Each row is a point on a tangle of strands that fork, close into loops and nearly touch. The rows are in no order.
Points whose rows are less than 6.51 apart are linked; no others are. Some points are linked to none.
(1131): [ 2.12  1.96 -0.11 -3.52 -1.72  3.65 -0.48  1.00  2.26  0.51 -0.34  2.92
  1.20  1.86  0.37 -4.18  0.46  5.52  0.50 -1.87  3.08  1.28]
(949): [-1.42 -1.89 -0.44  2.12 -3.06  0.37  1.12  0.89 -3.27 -0.30 -2.05 -0.84
 -1.77  0.52  2.78  0.16 -2.61 -1.12 -7.29 -0.12  0.16 -2.28]
(570): [-2.37 -1.21  0.19 -0.80 -1.79 -0.41  0.10 -0.79 -1.45  2.70  0.10 -0.30
 -2.19 -1.09  0.46  3.12 -1.23 -3.16 -4.00  3.36 -0.06 -0.54]
(869): [ 2.52  1.43  0.77 -1.23  2.22 -4.20 -3.20  0.27 -1.44  1.68 -1.16 -0.08
  2.78  4.10  2.95  1.50 -0.86  0.23  3.21  1.17 -0.90  0.81]
(1453): [-2.23  1.17 -1.00 -1.91 -1.21  1.71  2.18  0.50  0.87 -0.24 -1.97  3.06
 -1.54 -1.13  2.41  0.34 -1.90  2.28 -2.62 -0.22  0.90  0.79]
(94): [-2.03  1.70 -0.05 -2.69  0.79  1.84 -0.40 -1.51  1.98  2.16  1.57  2.01
 -0.93 -1.11  0.30 -1.07  0.65  0.67  1.50  2.58  1.01  1.21]
(742): [-1.38  1.89  0.79 -1.87 -0.43 -1.36 -2.17  2.18  2.67  0.79  2.22 -1.72
  2.23 -0.11 -3.20 -0.40 -1.84  1.06 -0.22 -0.56  2.50  1.06]
(868): [-0.32 -0.48 -1.05  0.29 -3.63  0.55  1.60  0.36 -1.70 -0.62 -1.28 -0.08
 -0.67  2.19  3.18 -1.99 -0.38  2.51 -3.76  0.74  2.32 -0.83]
(307): [-0.08 -1.35 -0.04 -0.66  0.11  1.21  0.46  0.52 -1.92  2.33 -0.74  0.00
 -1.61  1.56  3.90 -0.50  2.60 -1.03 -1.89  2.72 -2.96 -1.16]
(1096): [ 0.07  1.08  0.04  1.44  1.04  2.12  0.01 -1.32 -0.26 -1.97 -0.82  1.13
 -1.32 -1.11  0.61 -0.59  1.53  0.15 -0.58 -1.71  0.51  1.50]
(10): [-0.15  2.08  1.06  0.05  2.05 -3.54 -2.69 -1.33  0.35  1.87 -0.37  0.80
  1.07  2.04  1.50  1.73 -2.15 -1.13  3.07  2.94  0.29 -0.72]
(987): [-0.70  0.74  0.58 -2.37 -2.81  0.58 -1.64  0.44  1.39  0.21  2.11  0.69
  1.27  1.59  0.50 -1.53 -1.44  2.86 -0.35  2.94  3.08  1.89]
(1058): [ 2.91  1.34  1.60 -1.87  0.90 -2.64 -1.84  2.48  0.25  1.61 -0.98 -0.78
  2.80  4.34  1.62  0.31  0.29  1.34 -0.01  0.11  0.32  0.79]
(199): [ 1.20  2.54  1.11  2.29  2.07  1.47 -0.12 -2.40  1.39 -2.38 -1.68  3.64
 -1.14  1.29  1.26 -1.09  0.17  2.88  4.29 -3.29  2.97  1.24]
(1293): [ 0.03 -0.72  0.03  1.65 -0.34 -3.19 -0.70  3.50 -1.34  2.72  1.93 -1.82
  4.04  1.88 -4.14  1.60  3.42 -1.79  4.90  0.25 -3.25 -1.45]
(1365): [-1.04 -1.16 -1.04 -1.87 -1.34  3.48  1.91  1.21  0.19  0.97 -0.02  0.29
 -2.17 -0.73  2.15 -1.13  2.08  0.11 -2.89  2.56 -1.86 -0.29]
(1377): [ 2.89 -1.38 -0.09  0.90  0.44 -3.10 -1.14  1.39 -1.27  1.25 -0.32 -1.07
  1.72  4.14  2.59  0.98 -1.24 -1.71 -1.93  2.47  0.13 -2.22]
(464): [ 0.77  1.50  2.22  0.00 -0.56  0.15 -2.40  0.27  1.44 -0.99 -0.39  0.32
  2.57  3.13 -0.83 -0.48  0.06  2.43  0.55 -1.80  3.24  2.14]
(638): [ 1.32  0.29  2.62 -0.20 -0.70 -1.07 -2.31  3.04 -1.68  1.73  2.56 -1.23
  0.90  0.71 -0.76 -0.43  2.12 -0.55 -1.11 -0.18  2.16  2.38]
(473): [-0.50  0.71 -3.61  2.64  0.68 -2.05  1.60  1.18  0.06  0.55 -0.42 -1.66
  2.95 -0.90 -4.20  0.58  1.64 -1.26  1.70 -2.93 -0.81 -1.11]
(362): [ 2.35 -1.33 -1.11  0.52  1.93  2.23  2.05  2.23 -1.07 -1.42  1.05 -1.08
  0.31  0.12 -0.45 -2.41  3.67  0.57  1.33 -1.89 -2.72  0.39]
(757): [ 2.45 -2.70  1.79  1.61 -2.77 -1.57 -1.77  0.36 -2.88 -1.49  0.97 -1.91
  0.05  2.28  3.52 -0.59 -1.52  1.12  0.04  0.99  2.12 -0.12]
(319): [-1.26  1.25  4.65 -1.82  0.93 -0.37 -5.68 -0.26  0.26 -1.32  1.96 -0.18
  0.28  1.93 -1.30  0.12 -0.33 -0.34  1.31  0.04  3.31  3.27]
(1099): [-0.73  1.35 -0.19  0.72  0.02  0.03  1.47 -1.24  0.67  0.27 -1.58  2.14
 -1.92  0.35  3.94  0.82 -1.47 -0.03 -3.90 -1.26  0.35  0.75]
(1241): [-0.41  0.30 -0.68  1.08 -0.28 -0.23  2.19 -2.32  0.47 -1.12  1.10  0.38
 -0.80 -3.93 -2.98  0.18  0.94  0.02  0.90  1.01  0.62 -1.81]
(729): [-0.01 -1.42 -0.19 -4.84  0.99  2.68 -0.09  0.26  1.51 -4.43 -0.87  1.20
 -3.53 -2.84  2.11 -0.71 -1.18  1.06 -0.45 -3.94 -3.40  0.54]
(640): [ 0.06 -1.27  0.49 -3.54  3.16  0.75 -0.64  1.26 -0.84 -1.20  0.61 -2.51
 -1.62 -3.95 -3.62  1.53  1.20 -1.91 -0.33 -2.09 -3.06  2.41]
(663): [-0.70  1.18 -1.12 -0.80  3.24  2.06  3.05 -2.88  1.88  0.05 -1.29  2.88
 -2.90 -3.62  1.48  0.43 -0.47 -0.12  2.65  0.41 -2.82 -0.61]
(88): [ 0.26  2.85  1.19 -2.82 -1.60  3.07 -1.45 -0.21  1.26 -0.31 -1.17  3.47
  0.71  2.35  1.18 -0.51 -0.34  4.45  0.13 -3.09  4.27  1.46]
(403): [-0.94  0.03 -1.20  2.19  2.13 -1.96  1.93 -1.22  0.53  1.80 -1.64 -0.33
 -0.69 -0.37 -1.57  3.54 -1.37 -2.54 -3.12 -0.79 -1.17 -2.71]
(985): [-0.89  1.50  1.90 -0.18 -0.97 -1.02 -2.37 -1.94  1.28 -0.81  0.18  0.57
  0.38  0.98  1.71  0.71 -3.78  1.45  1.61  0.73  4.12  0.95]
(584): [-0.19 -2.88  1.94  3.97 -0.80 -0.25 -0.59 -1.34 -3.77  0.24  0.54 -1.56
 -1.39  1.01  0.68  2.74  0.00 -3.40 -0.86  2.89 -0.64 -2.61]
(1265): [-2.31 -1.77  0.17  0.69  0.80  0.76  0.84 -1.22 -1.36  1.54 -1.63  1.11
 -3.64 -0.54  1.85  3.12 -0.05 -3.56 -3.65  1.33 -1.82 -2.06]
(425): [-1.38  2.14 -1.17 -1.03 -0.25 -1.00  0.13  1.36  3.09  0.80  0.17 -0.93
  2.73 -2.12 -3.84  1.12 -1.16 -0.84 -0.49 -1.06  0.97  0.53]
(787): [ 0.09  2.14 -0.71 -2.61  1.25 -1.38 -0.88  1.94  3.40  2.81  0.00  1.00
  2.62  1.71 -0.17  0.15  1.02  0.03  1.40  1.38 -0.65  0.35]
(339): [-0.29 -0.85 -3.32 -0.51  1.61  1.65  3.87 -1.20  1.25 -1.31 -1.83  1.75
 -2.88 -3.38  1.55  0.32 -1.69 -1.85 -2.46  0.25 -3.68 -2.12]
(254): [-1.33  0.25  1.88 -0.08  1.19  0.21 -1.50 -1.71 -2.95  0.75  0.27 -0.03
 -2.87 -1.03 -0.15  1.20  2.36 -2.72 -1.28  0.18 -0.08  1.50]
(61): [-2.10 -2.57 -0.99  0.26  1.79  3.03  3.12 -2.80 -1.20  0.49 -2.15  1.27
 -3.70 -2.47  1.71  1.57 -1.78 -3.33 -1.05  0.41 -3.39 -1.95]
(556): [-2.03 -0.95  0.54  3.00  0.73 -1.37  1.08 -4.30  0.15  2.63 -0.96  1.33
 -2.25 -0.76  2.14  3.71 -1.58 -3.28  0.20  2.88 -0.71 -3.30]
(955): [-0.69 -2.85  1.21  3.76 -0.76 -1.86 -0.70 -4.04 -1.95  0.44 -1.22  0.07
 -2.32  0.32  1.88  2.22 -2.20 -3.30  1.65  3.95  0.02 -2.31]
(118): [ 2.34  0.85 -2.71  0.98 -1.72 -1.41  2.16  1.81  2.03 -0.19 -1.46  0.03
  1.73  1.08  1.06 -0.83  0.45  1.05 -3.55 -1.44  0.79 -1.25]
(552): [-1.32 -0.48 -1.47 -0.65 -0.07 -2.13  1.59 -0.54  0.17  3.04  1.04 -1.78
  2.90 -1.58 -4.93  2.25  1.23 -1.53  2.75  1.53 -1.43 -1.83]
(330): [ 0.62 -0.28 -1.94 -1.15  2.67  1.02  1.57  0.85  1.96  2.50  1.00  1.28
  1.49  0.05 -0.43 -2.25  2.67  0.76  4.27  2.17 -3.38 -0.03]
(563): [ 2.34 -1.79 -0.55  1.96 -0.46 -4.00 -0.65  0.05 -1.21  0.16 -2.68 -1.05
  1.75  4.57  4.65  0.47 -4.03  0.68 -1.19  2.01 -0.06 -0.92]
(204): [-0.75 -0.77 -0.43  1.90  0.76 -3.12  1.55 -4.28 -0.32  2.56 -0.97 -0.45
 -0.30 -0.87 -2.04  5.21 -1.70 -3.17 -0.15  1.94 -0.32 -3.17]
(718): [ 1.70 -1.75  0.79 -2.07  2.50  2.65 -0.36 -0.52 -0.71 -3.39 -0.76  0.06
 -3.11 -3.05  1.27 -1.09 -0.67 -0.07  1.93 -2.21 -3.04  1.75]
(35): [ 0.97 -1.16  0.16 -2.27 -4.11 -1.01  0.10  0.64 -0.21 -2.22 -0.89  1.40
  1.99  2.31  2.24 -0.14 -5.58  4.07 -1.64  0.73  4.71  0.85]
(1255): [ 2.32  0.18  0.22  1.91 -0.53  1.01  1.21  1.65  0.26 -0.59  2.07 -1.49
  0.81  0.65 -0.72 -1.39  3.03  1.20  0.06 -1.13  0.54  0.60]
(291): [ 0.78  0.62 -0.42 -4.09  4.06  0.53 -1.13  0.98 -0.31 -0.35 -1.17 -0.54
 -1.54 -1.87 -0.60  1.43  0.61 -2.12 -0.01 -3.18 -4.33  1.93]
(441): [-0.57  0.25  2.37 -0.94  3.98  1.64 -2.32  0.83 -2.70 -0.07  0.61  0.09
 -2.92 -1.76 -0.34  1.73  3.49 -2.37  0.70 -0.79 -2.70  2.66]
(337): [ 0.93  2.61 -1.50 -2.69  1.09  0.36  0.80  2.55  3.90  0.82  0.03  0.00
  2.85  0.58 -2.93  0.16  0.06  1.13 -1.96 -2.72  0.72  0.71]
(804): [-0.64 -0.34 -0.57  1.19 -0.43 -1.30  0.27 -0.65 -2.48  2.84  0.65 -1.12
  2.31  0.56 -4.23  2.20  3.51 -2.43  5.90 -0.54 -4.42 -1.69]
(1110): [ 0.01  1.31 -1.43  0.69  1.48 -0.57  0.18  2.62 -0.09  1.12  0.61 -1.80
  2.75 -0.87 -4.95  1.35  2.91 -1.86  3.38 -3.65 -3.29  0.24]
(827): [-0.04  2.54 -1.42 -0.05  1.26  0.34  0.83 -0.93  0.51 -1.15 -3.10  1.43
 -0.79 -1.17  1.11  2.85 -1.60 -0.39 -4.00 -3.89  0.28  1.63]
(16): [ 1.67  2.56 -1.93 -2.35  3.47  0.55  0.08  0.50  2.72 -0.02 -2.82  2.12
  0.59  0.98  1.41  0.82  0.01  0.92 -1.38 -2.64 -1.86  1.26]
(151): [-1.04 -1.35  0.81  0.23 -1.51 -0.80  2.13 -2.05  1.23  1.93  3.07 -1.13
 -0.36 -3.51 -5.59 -0.37  0.09 -0.20  0.74  2.08  1.30 -1.48]
(750): [ 2.27 -2.38 -1.35 -2.41  3.58  1.32  0.25  2.51  0.06 -1.68 -1.13 -1.37
 -0.10 -1.34  0.36 -0.14  1.39 -1.97  0.52 -1.89 -5.97  0.26]
(122): [-3.92 -0.41 -0.09 -0.21 -0.70  3.15  1.27 -3.80 -0.11 -0.56 -0.21  2.70
 -3.78 -3.08  1.47  1.15 -0.08  0.17  0.84  0.69  0.79  1.66]
(1442): [ 0.66  0.99  0.72 -0.46  4.11 -0.42 -1.91  0.06 -2.48  1.23 -1.73 -0.69
 -1.31 -0.30 -0.91  3.17  3.70 -3.56 -0.51 -1.23 -4.04  0.05]
(707): [ 0.42  0.33  0.41 -0.38 -1.52  3.45  0.41  1.16  2.36 -0.14  1.59  1.60
  1.18  0.75 -0.90 -3.80  1.78  3.59  0.50 -0.07  2.67  1.61]
(719): [-0.93 -0.09  1.17  2.04 -2.02 -2.50 -1.00 -2.16 -0.11 -0.67  2.89 -0.65
 -0.35 -1.14 -1.79  0.21 -2.88 -0.66  2.97  2.21  3.02 -0.88]
(1218): [ 0.34 -2.04 -1.36  2.95 -1.06  1.65  2.07 -0.04 -2.60 -1.75  0.70  0.52
 -2.84 -0.46  2.38 -2.98  2.15  0.29 -2.53  0.74 -1.14 -1.54]
(107): [ 1.05  0.28  4.20 -3.00 -0.65 -0.81 -4.31  2.18  0.17  0.21  1.52 -1.00
  1.42  2.82 -0.73 -1.27 -2.05  1.78  1.47  1.21  2.66  2.56]
(849): [-3.08 -0.31 -0.37  0.38  0.12 -2.27  1.74 -3.42 -2.27  3.04  0.03 -0.85
  3.17 -1.00 -5.88  2.23  1.80 -2.62  5.22  0.59 -2.39 -1.60]
(537): [ 0.73 -0.96 -2.11  2.23 -0.24  0.20  2.11 -0.49  0.64 -0.26  0.81 -0.90
  1.43 -1.08 -3.24 -1.20  3.36 -0.96  2.73  1.94 -2.99 -2.87]
(224): [ 0.09  0.84 -0.18  2.17 -1.53 -2.89 -1.81  2.08 -0.12 -0.20  2.44 -3.77
  3.19  0.44 -5.75  0.14 -1.11 -0.50  3.49 -1.00  2.00 -0.69]
(329): [-0.95  0.19 -2.11 -1.86 -1.48 -1.25  1.22  0.21  1.84  1.43 -0.89  0.57
  0.57  1.05  2.22  0.68 -2.45 -0.84 -3.80  2.57 -0.49 -0.90]
(117): [ 1.39  1.38 -1.87  1.11 -2.67 -2.92  2.45  0.92  2.04 -1.14  0.57 -1.14
 -0.03 -1.09 -1.12 -0.42 -1.79  0.66 -3.16  0.06  0.58 -2.14]
(1378): [ 0.97  0.41  3.11 -1.85 -2.21 -1.71 -2.48  2.61  0.00 -0.28  0.79 -1.53
  1.27  2.65 -0.12 -0.28  0.00  1.93 -0.96 -1.49  3.17  2.90]
(148): [-1.33 -1.21  0.06 -0.43 -2.90 -1.09  0.94 -0.93 -0.14  1.44  2.76 -1.85
 -0.52 -2.31 -1.76 -0.83 -0.28 -0.64 -0.41  4.02  0.02 -2.94]
(1299): [ 1.72 -0.13  0.29  2.31 -0.65  1.79  0.61  0.38 -2.37 -2.27 -0.45 -1.16
 -0.87  0.61  1.56 -2.06  2.22  0.47 -2.00 -2.35  1.74  1.35]
(111): [-0.83 -0.38 -0.26 -1.32 -4.76 -1.65  0.90  0.71 -0.94  1.57  1.56 -1.33
 -2.29 -1.20  0.57 -0.48 -1.89  0.46 -2.27  4.93 -0.12 -1.79]
(840): [ 1.02 -0.57 -1.46  1.99  3.20 -0.19  2.17 -0.58 -1.50 -0.82 -3.35  0.51
 -0.85  0.56  4.41  0.98 -0.23 -1.18 -2.02 -2.68 -2.20 -0.99]
(215): [-0.66 -0.08  0.26  1.69  2.19  2.09  0.51 -0.93 -0.71 -1.72  1.37 -1.07
  0.37 -2.97 -4.27 -1.19  3.11 -0.66  5.25 -2.80 -2.38 -0.08]
(258): [-0.07 -1.82  0.92 -0.35 -0.60 -1.09 -0.34 -0.50 -0.82  1.23 -0.18 -0.24
  0.25  3.82  3.85 -0.30 -0.04 -0.28 -1.15  3.54 -0.28 -0.85]
(1170): [-1.29  0.17  0.81 -0.16 -0.18 -4.21 -0.25 -1.67  0.74  2.39  1.28 -1.65
  2.42 -1.43 -3.80  2.93 -1.86 -1.21  2.19  2.13  0.11 -1.69]
(55): [-2.17  0.98  0.50 -1.25 -2.79  0.91 -1.20 -0.45 -1.67 -1.05 -2.18  1.83
  0.14  1.01  2.35  0.99 -1.17  3.14 -4.83 -3.21  4.86  2.13]
(810): [ 3.30 -0.63 -0.52  0.56 -3.99 -1.11  0.95 -0.44  0.51 -1.31 -0.26 -0.29
  1.53  3.35  1.90 -2.73 -1.96  3.40  2.13  1.47  3.59 -0.58]
(843): [ 0.65  0.13 -1.94 -0.26  1.84  1.48  2.52 -0.51  0.16  0.05 -2.89  0.43
 -1.62 -1.05  3.20  0.39 -0.83 -1.90 -4.19 -0.55 -1.99 -1.33]
(1214): [ 1.19  1.48  0.44 -2.30 -0.50 -1.66 -1.87  3.02  1.14  2.35  0.00 -2.00
  4.09  2.13 -0.78  1.36  0.46 -0.39 -0.72  1.19 -0.21  1.86]
(573): [-2.19  2.15  1.04 -1.69  1.15  3.11 -2.12 -2.48  2.42  0.27  1.57  1.16
 -0.85 -1.71 -1.84 -0.07  0.66  0.74 -0.65 -0.04  2.39  2.07]
(1272): [-0.67  1.62  0.92 -0.34  1.36 -2.75 -2.64 -0.72  1.36  0.02 -1.52  1.24
  1.87  2.31  0.72  1.04 -4.92  1.09  4.17  1.30  2.86  0.76]
(457): [-2.22  4.21  1.32 -2.29  1.33  0.06 -1.97 -1.19  4.08  0.71 -0.67  2.30
  1.63  1.37 -0.53  0.54 -1.94  2.95  2.34  0.55  2.96  0.95]
(1189): [ 1.45 -1.91 -0.82  1.52 -3.83 -2.46  0.45  1.02 -0.05 -0.95  1.58 -0.96
  1.50  1.88 -0.12 -2.07 -2.87  0.97  0.87  2.33  1.68 -2.12]
(1306): [ 0.22 -3.26  0.35  2.88 -3.26  0.29  0.80  0.14 -3.21 -1.04  0.65 -0.96
 -1.25  1.36  3.27 -2.30  0.07 -0.32 -2.69  1.43 -0.68 -3.10]
(598): [ 1.03 -1.27 -1.67  3.46  1.07  0.86  3.51 -1.22  0.31 -0.65  0.37 -0.11
 -0.50 -2.37 -2.27  0.21  2.14 -1.39 -0.02  0.22 -1.68 -2.50]
(844): [-0.52 -1.72 -1.51  1.24  0.98  3.37  2.90 -1.00 -1.35 -1.48 -1.63  1.82
 -2.00 -1.02  4.02 -2.86  0.70  0.22 -0.54  0.72 -2.41 -1.44]
(931): [ 0.90  1.50 -2.28 -2.21  3.07  2.18  1.42  0.67  2.45 -0.13 -0.07  1.61
  1.01 -0.52  0.23 -1.54  1.28  1.30  4.35 -1.57 -3.84  0.73]
(976): [ 4.09 -3.03  1.21  0.13 -2.77 -3.17 -2.00  2.65 -3.52 -1.37  0.04 -2.38
  1.76  2.78  1.54 -0.92 -3.52 -0.06 -2.42  1.62  0.97  0.24]
(1195): [-1.79 -1.09  0.87  1.33 -2.64 -1.28 -1.48 -2.82  0.12 -0.52  1.54  0.46
 -0.66  0.56  2.03  1.25 -3.94  0.21  2.30  3.48  2.88  0.16]
(760): [ 1.66 -2.59  1.62  3.60 -0.64 -2.94 -2.35 -0.32 -2.84 -0.40  1.14 -2.46
  0.50  0.95 -1.02  2.26 -0.51 -2.20  1.35  2.40 -0.13 -1.54]
(1109): [ 0.36 -0.66 -0.84  1.44 -0.62 -1.73  1.09  0.55 -0.23  0.80  0.79 -2.79
  0.37 -1.89 -4.32  2.18  1.31 -1.84 -2.53  1.59 -1.23 -1.97]
(212): [ 1.90  0.91  3.00 -0.71 -0.14  0.12 -2.88 -0.25  0.26  0.69 -0.87  1.78
  1.90  4.57 -0.24 -3.17  0.15  4.37  2.56 -1.52  4.52  0.60]
(1008): [-0.39  0.13  1.59 -1.03 -1.41 -1.48 -2.24  2.97  1.89  0.35  2.99 -1.45
  3.08  0.73 -2.76 -2.24 -1.28  0.88  3.58  2.01  1.73 -0.12]
(1001): [ 2.12 -2.19  1.12 -0.20 -0.95 -1.21 -1.22  4.38 -2.01  1.09  2.19 -1.94
  1.00  1.58 -0.49 -1.09  4.47 -0.13 -1.41  1.11 -0.54 -0.27]
(141): [-2.22 -0.88 -0.40 -0.61 -4.61 -1.16 -1.61  0.74 -2.78 -0.15  0.65 -2.14
 -0.81  0.10  1.05  0.39 -3.16 -0.27 -3.62  2.53  0.75 -1.46]
(1012): [ 0.10  2.24 -1.87  3.23  2.02 -2.73  0.48 -0.98  1.81 -0.04 -2.20 -0.41
  1.72  1.37  1.36  1.95 -0.11 -0.40  0.71 -2.20  0.54 -0.43]
(173): [ 0.89 -1.72  0.98  1.37 -2.90 -0.87  0.51  0.24 -3.06  0.28 -1.87 -0.69
 -0.76  2.24  4.26 -0.54 -0.19 -0.16 -5.12 -0.81  0.61 -1.18]
(3): [-1.77 -1.44  0.24 -1.01  2.90  2.53  1.46 -3.54 -0.42 -1.34 -0.25  1.17
 -2.86 -4.72 -0.40 -0.30  1.18 -0.99  3.09  0.31 -2.92 -0.13]
(444): [-0.36  2.04  0.31  2.39  0.75  1.94  1.13 -2.22  2.12 -2.28 -0.88  2.40
 -0.47 -1.49  0.31 -1.37 -0.75  1.96  0.51 -3.79  2.02  0.82]
(492): [ 1.41 -0.81 -0.43  0.72 -0.09 -3.52 -0.62  1.63 -0.76  1.43 -0.33 -2.25
  0.53  1.19  0.44  1.64 -0.39 -2.74 -4.48  1.01 -0.77 -1.08]
(861): [-0.13  0.42  1.07  2.40 -1.46 -0.23 -0.35 -1.04  0.67 -1.10  2.63 -0.46
  0.31 -0.22 -0.63 -2.44  0.67  0.25  3.09  1.24  2.59 -0.31]
(1346): [-0.14  1.56  0.84  1.56  0.35 -0.89 -2.13  2.10  0.57  0.95  3.20 -1.45
  3.95  1.76 -4.45 -0.90  1.11 -0.08  5.10 -2.43  1.24  0.15]
(613): [ 1.11 -1.11 -1.24 -0.27  0.21  2.16  2.84  2.10 -0.55 -0.02  0.23 -1.54
 -1.58 -2.80 -1.20 -1.04  2.02 -0.83 -3.62 -1.27 -2.86  0.54]
(341): [ 1.33  2.23 -0.53 -1.60  3.68  0.06 -0.12  0.87  0.58 -3.23 -2.58  0.10
 -1.85 -0.97  0.36  1.54 -1.42 -0.02 -1.67 -5.75 -0.43  3.03]
(1209): [ 1.24 -1.58 -0.30  2.24  0.09  1.51  1.03  0.41 -1.75  0.95  1.82 -1.55
  0.57  1.81 -1.18 -1.22  3.53 -1.44  3.79  2.61 -2.32 -2.63]
(1186): [ 1.62 -0.94 -1.18  1.67  4.36  0.92  0.43 -1.05 -0.39 -2.56 -0.32  0.33
 -1.43 -1.69  0.89 -1.16  1.61 -0.56  4.65 -1.64 -2.75 -0.17]
(541): [-1.13  0.20 -0.01 -1.80 -0.31  0.64  0.96  2.14 -0.17 -0.20  0.38 -0.91
 -1.07 -3.07 -0.54  0.39 -0.03 -1.16 -5.17  0.13 -1.14  2.37]
(677): [ 0.20  0.57 -0.13  1.48  1.35  0.83 -0.87  3.40  0.62  0.76  2.37 -2.62
  2.90 -0.92 -5.01 -2.01  3.54 -0.14  3.08 -3.72 -0.19  1.11]
(1245): [-2.63  0.42 -0.23 -2.99 -1.11 -0.71  1.67  0.11  1.17  1.88  0.16  0.16
 -1.15 -1.55  0.21  1.28 -1.13 -1.38 -4.38  2.13 -0.70  0.86]
(1236): [-1.72  1.84  1.82 -2.31 -4.20  1.63 -2.58 -0.99 -0.25 -0.89 -0.78  2.23
 -0.13  2.12  0.37  0.28 -2.09  3.75 -1.65 -2.67  6.20  2.31]
(1344): [ 0.37  0.84 -0.84  0.68  3.43 -1.68  0.16  0.46 -1.01  1.08 -1.28 -1.01
  0.73 -0.87 -2.06  2.90  0.91 -3.49 -2.18 -1.93 -2.39 -0.16]
(80): [ 0.34 -0.09 -1.27  1.81 -2.29  3.24  2.69  1.29  0.96 -2.28  1.23  0.43
 -1.72 -2.89  0.03 -4.07  1.11  2.22 -0.59 -0.67 -0.15 -0.04]
(211): [ 0.88 -1.73 -0.49  1.33  3.61  3.02  1.43 -1.32 -0.60 -2.15 -1.33  1.74
 -3.53 -1.11  2.87 -0.91  1.00 -1.06  1.74 -0.02 -3.71 -2.24]
(99): [-0.26  1.93  1.28 -2.24  3.96  0.75 -2.84  1.38 -1.58 -0.95  0.00 -0.93
  0.08 -2.11 -5.17  0.89  0.59 -1.40  2.90 -5.03 -1.29  3.47]
(127): [ 0.94  2.03 -2.69 -1.21  1.56 -0.44  2.93  0.99  2.61 -0.33 -1.62  0.96
  1.78  0.89 -0.27  0.87 -0.14  1.64 -3.79 -1.14 -0.83  0.87]
(384): [-0.22 -0.24  1.04  0.82 -1.72  0.47 -1.31  1.36  1.61 -0.91  3.19  0.38
  1.80  1.76 -2.71 -3.88  0.34  2.77  4.25  2.50  3.71  0.53]
(1376): [-2.07  1.23 -0.34 -3.68 -1.58  2.48 -1.02 -0.11 -0.22 -2.28 -0.76  2.59
 -0.72 -0.99 -0.16  0.32 -0.90  3.53 -3.79 -3.96  3.13  3.42]
(474): [ 0.58  1.72 -0.84  4.15 -1.05 -0.55  1.79 -1.43  1.90 -1.42 -1.40  1.25
  0.70  0.81  1.12 -0.68 -0.06  3.05  0.30 -2.98  3.81 -0.01]
(749): [-3.91 -1.01 -1.70 -1.83 -2.98  1.69  1.93 -0.22 -1.07  0.92 -0.72  1.79
 -1.35 -1.06  3.62 -0.53 -0.99  1.31 -3.63  2.33 -0.78 -0.30]
(752): [ 0.62 -1.48  0.34 -0.51 -3.38  3.08  1.41  1.07  0.86  0.05  1.69  0.47
 -0.94 -0.11  0.43 -4.19  1.62  2.67  0.29  1.86  0.50 -0.48]
(275): [-1.32  1.25  3.16  0.62  0.13 -1.00 -4.86  1.75  0.82  0.41  2.61 -1.04
  1.45  1.54 -3.46 -1.61  1.22 -0.06  2.94 -1.51  2.84  2.06]
(1277): [-3.79 -0.17  0.53  1.52 -1.41  0.84 -0.06 -2.88  0.45  0.26 -0.83  1.62
 -3.07 -1.21  3.69  1.77 -1.22 -0.67 -0.46  2.03  1.99 -0.05]
(1297): [ 1.66  1.82  2.69  1.41  1.67  0.27 -1.91 -2.40  0.18  0.35 -2.37  2.79
  0.49  4.41  2.33 -2.08  0.73  2.61  4.11 -2.30  3.41  1.35]
(903): [-0.10  0.58 -1.47  1.54  3.65  1.17  2.65 -2.04  1.85 -0.57 -1.23  1.31
 -1.20 -2.33 -0.41  1.07  0.12 -0.21  2.95 -2.51 -3.52  0.09]
(465): [-0.45 -2.18  0.89  0.90 -2.87 -1.89 -1.43 -0.39 -3.21 -1.54 -0.08 -1.69
 -0.06  0.96  2.97  1.12 -4.12 -0.56 -1.95  1.55  2.30  0.02]
(865): [ 2.43 -2.82 -1.36 -0.18  3.03  2.83  0.72  2.45 -1.87 -0.58 -0.83 -0.18
 -1.54 -0.15  1.93 -1.35  2.64 -0.70 -1.08 -0.79 -4.81 -0.45]
(625): [-1.81  0.23  0.14  1.16 -0.19 -0.66 -1.61 -3.13 -0.87  0.18 -0.02 -0.85
 -1.47 -0.61  1.03  1.54 -0.47 -2.37  0.08  1.03  1.69 -0.37]
(673): [ 1.00  0.92 -0.39 -3.74  0.60  1.65  0.46  0.99  1.39 -3.67 -0.95  0.92
 -1.25 -2.65  1.72  0.38 -1.27  0.09 -3.33 -4.71 -1.22  1.68]
(1447): [ 0.11  0.38 -0.64 -0.78  0.26  1.22 -0.31 -0.98  1.83  2.24  1.98  1.45
  1.06  0.33  0.87 -2.88  2.60  0.86  3.95  3.44 -0.24 -0.09]
(380): [ 0.44 -0.90  0.86  0.50 -0.25 -2.12 -2.60  0.04  0.08  1.58  1.23 -1.84
  1.19 -0.02 -2.30  1.77 -0.21 -1.54  2.23  2.39  0.06 -0.49]
(1047): [ 2.88  1.94 -1.47 -1.66  4.29  1.69  0.23  0.47  1.77 -2.22 -2.44  1.76
  0.38 -0.04  1.16 -0.59  0.57  1.15  2.26 -3.07 -3.13  2.24]
(126): [ 1.32 -3.00  1.02  1.07  0.31 -0.48 -0.95  2.22 -1.38  1.80  1.55 -2.49
  0.40  1.62 -2.04  0.47  4.44 -1.61  1.18  2.27 -2.79 -1.16]
(745): [-1.61 -2.07  0.25  1.61  0.91  2.76  1.80 -2.65 -0.97 -2.70  1.32  0.87
 -3.60 -5.64 -0.90 -0.27  0.27 -1.28  0.54 -1.27 -0.60  0.83]
(1194): [-3.48  2.06  0.51 -3.56 -1.14  3.04 -1.84  0.00  1.85  0.56 -0.16  2.29
 -0.83 -0.47 -0.40 -0.28 -0.26  2.19 -2.52 -0.85  2.32  2.97]
(616): [ 0.32 -0.87 -1.97  0.92 -4.37 -1.56  2.14  0.74  0.71 -0.72  0.17  0.07
  0.65  0.19  0.80 -2.62 -2.16  2.39 -3.24  2.27  1.38 -1.78]

A fork is a point with three links, a tip a point with one. Leave the first point through the second and follow the links. Name the first fork or tip that comes.
(556), (204) -> (122)
(254), (441) -> (1293)
(757), (465) -> (1378)
(127), (16) -> (80)
(752), (707) -> (127)
(537), (598) -> (976)

A tip is a point with one link. Name the tips that can be reached along the links from each point below, in the order of the rows.
(1008) -> (949), (787), (810), (80), (745)
(362) -> (473), (640), (224), (976), (474)
(254) -> (1293), (122)
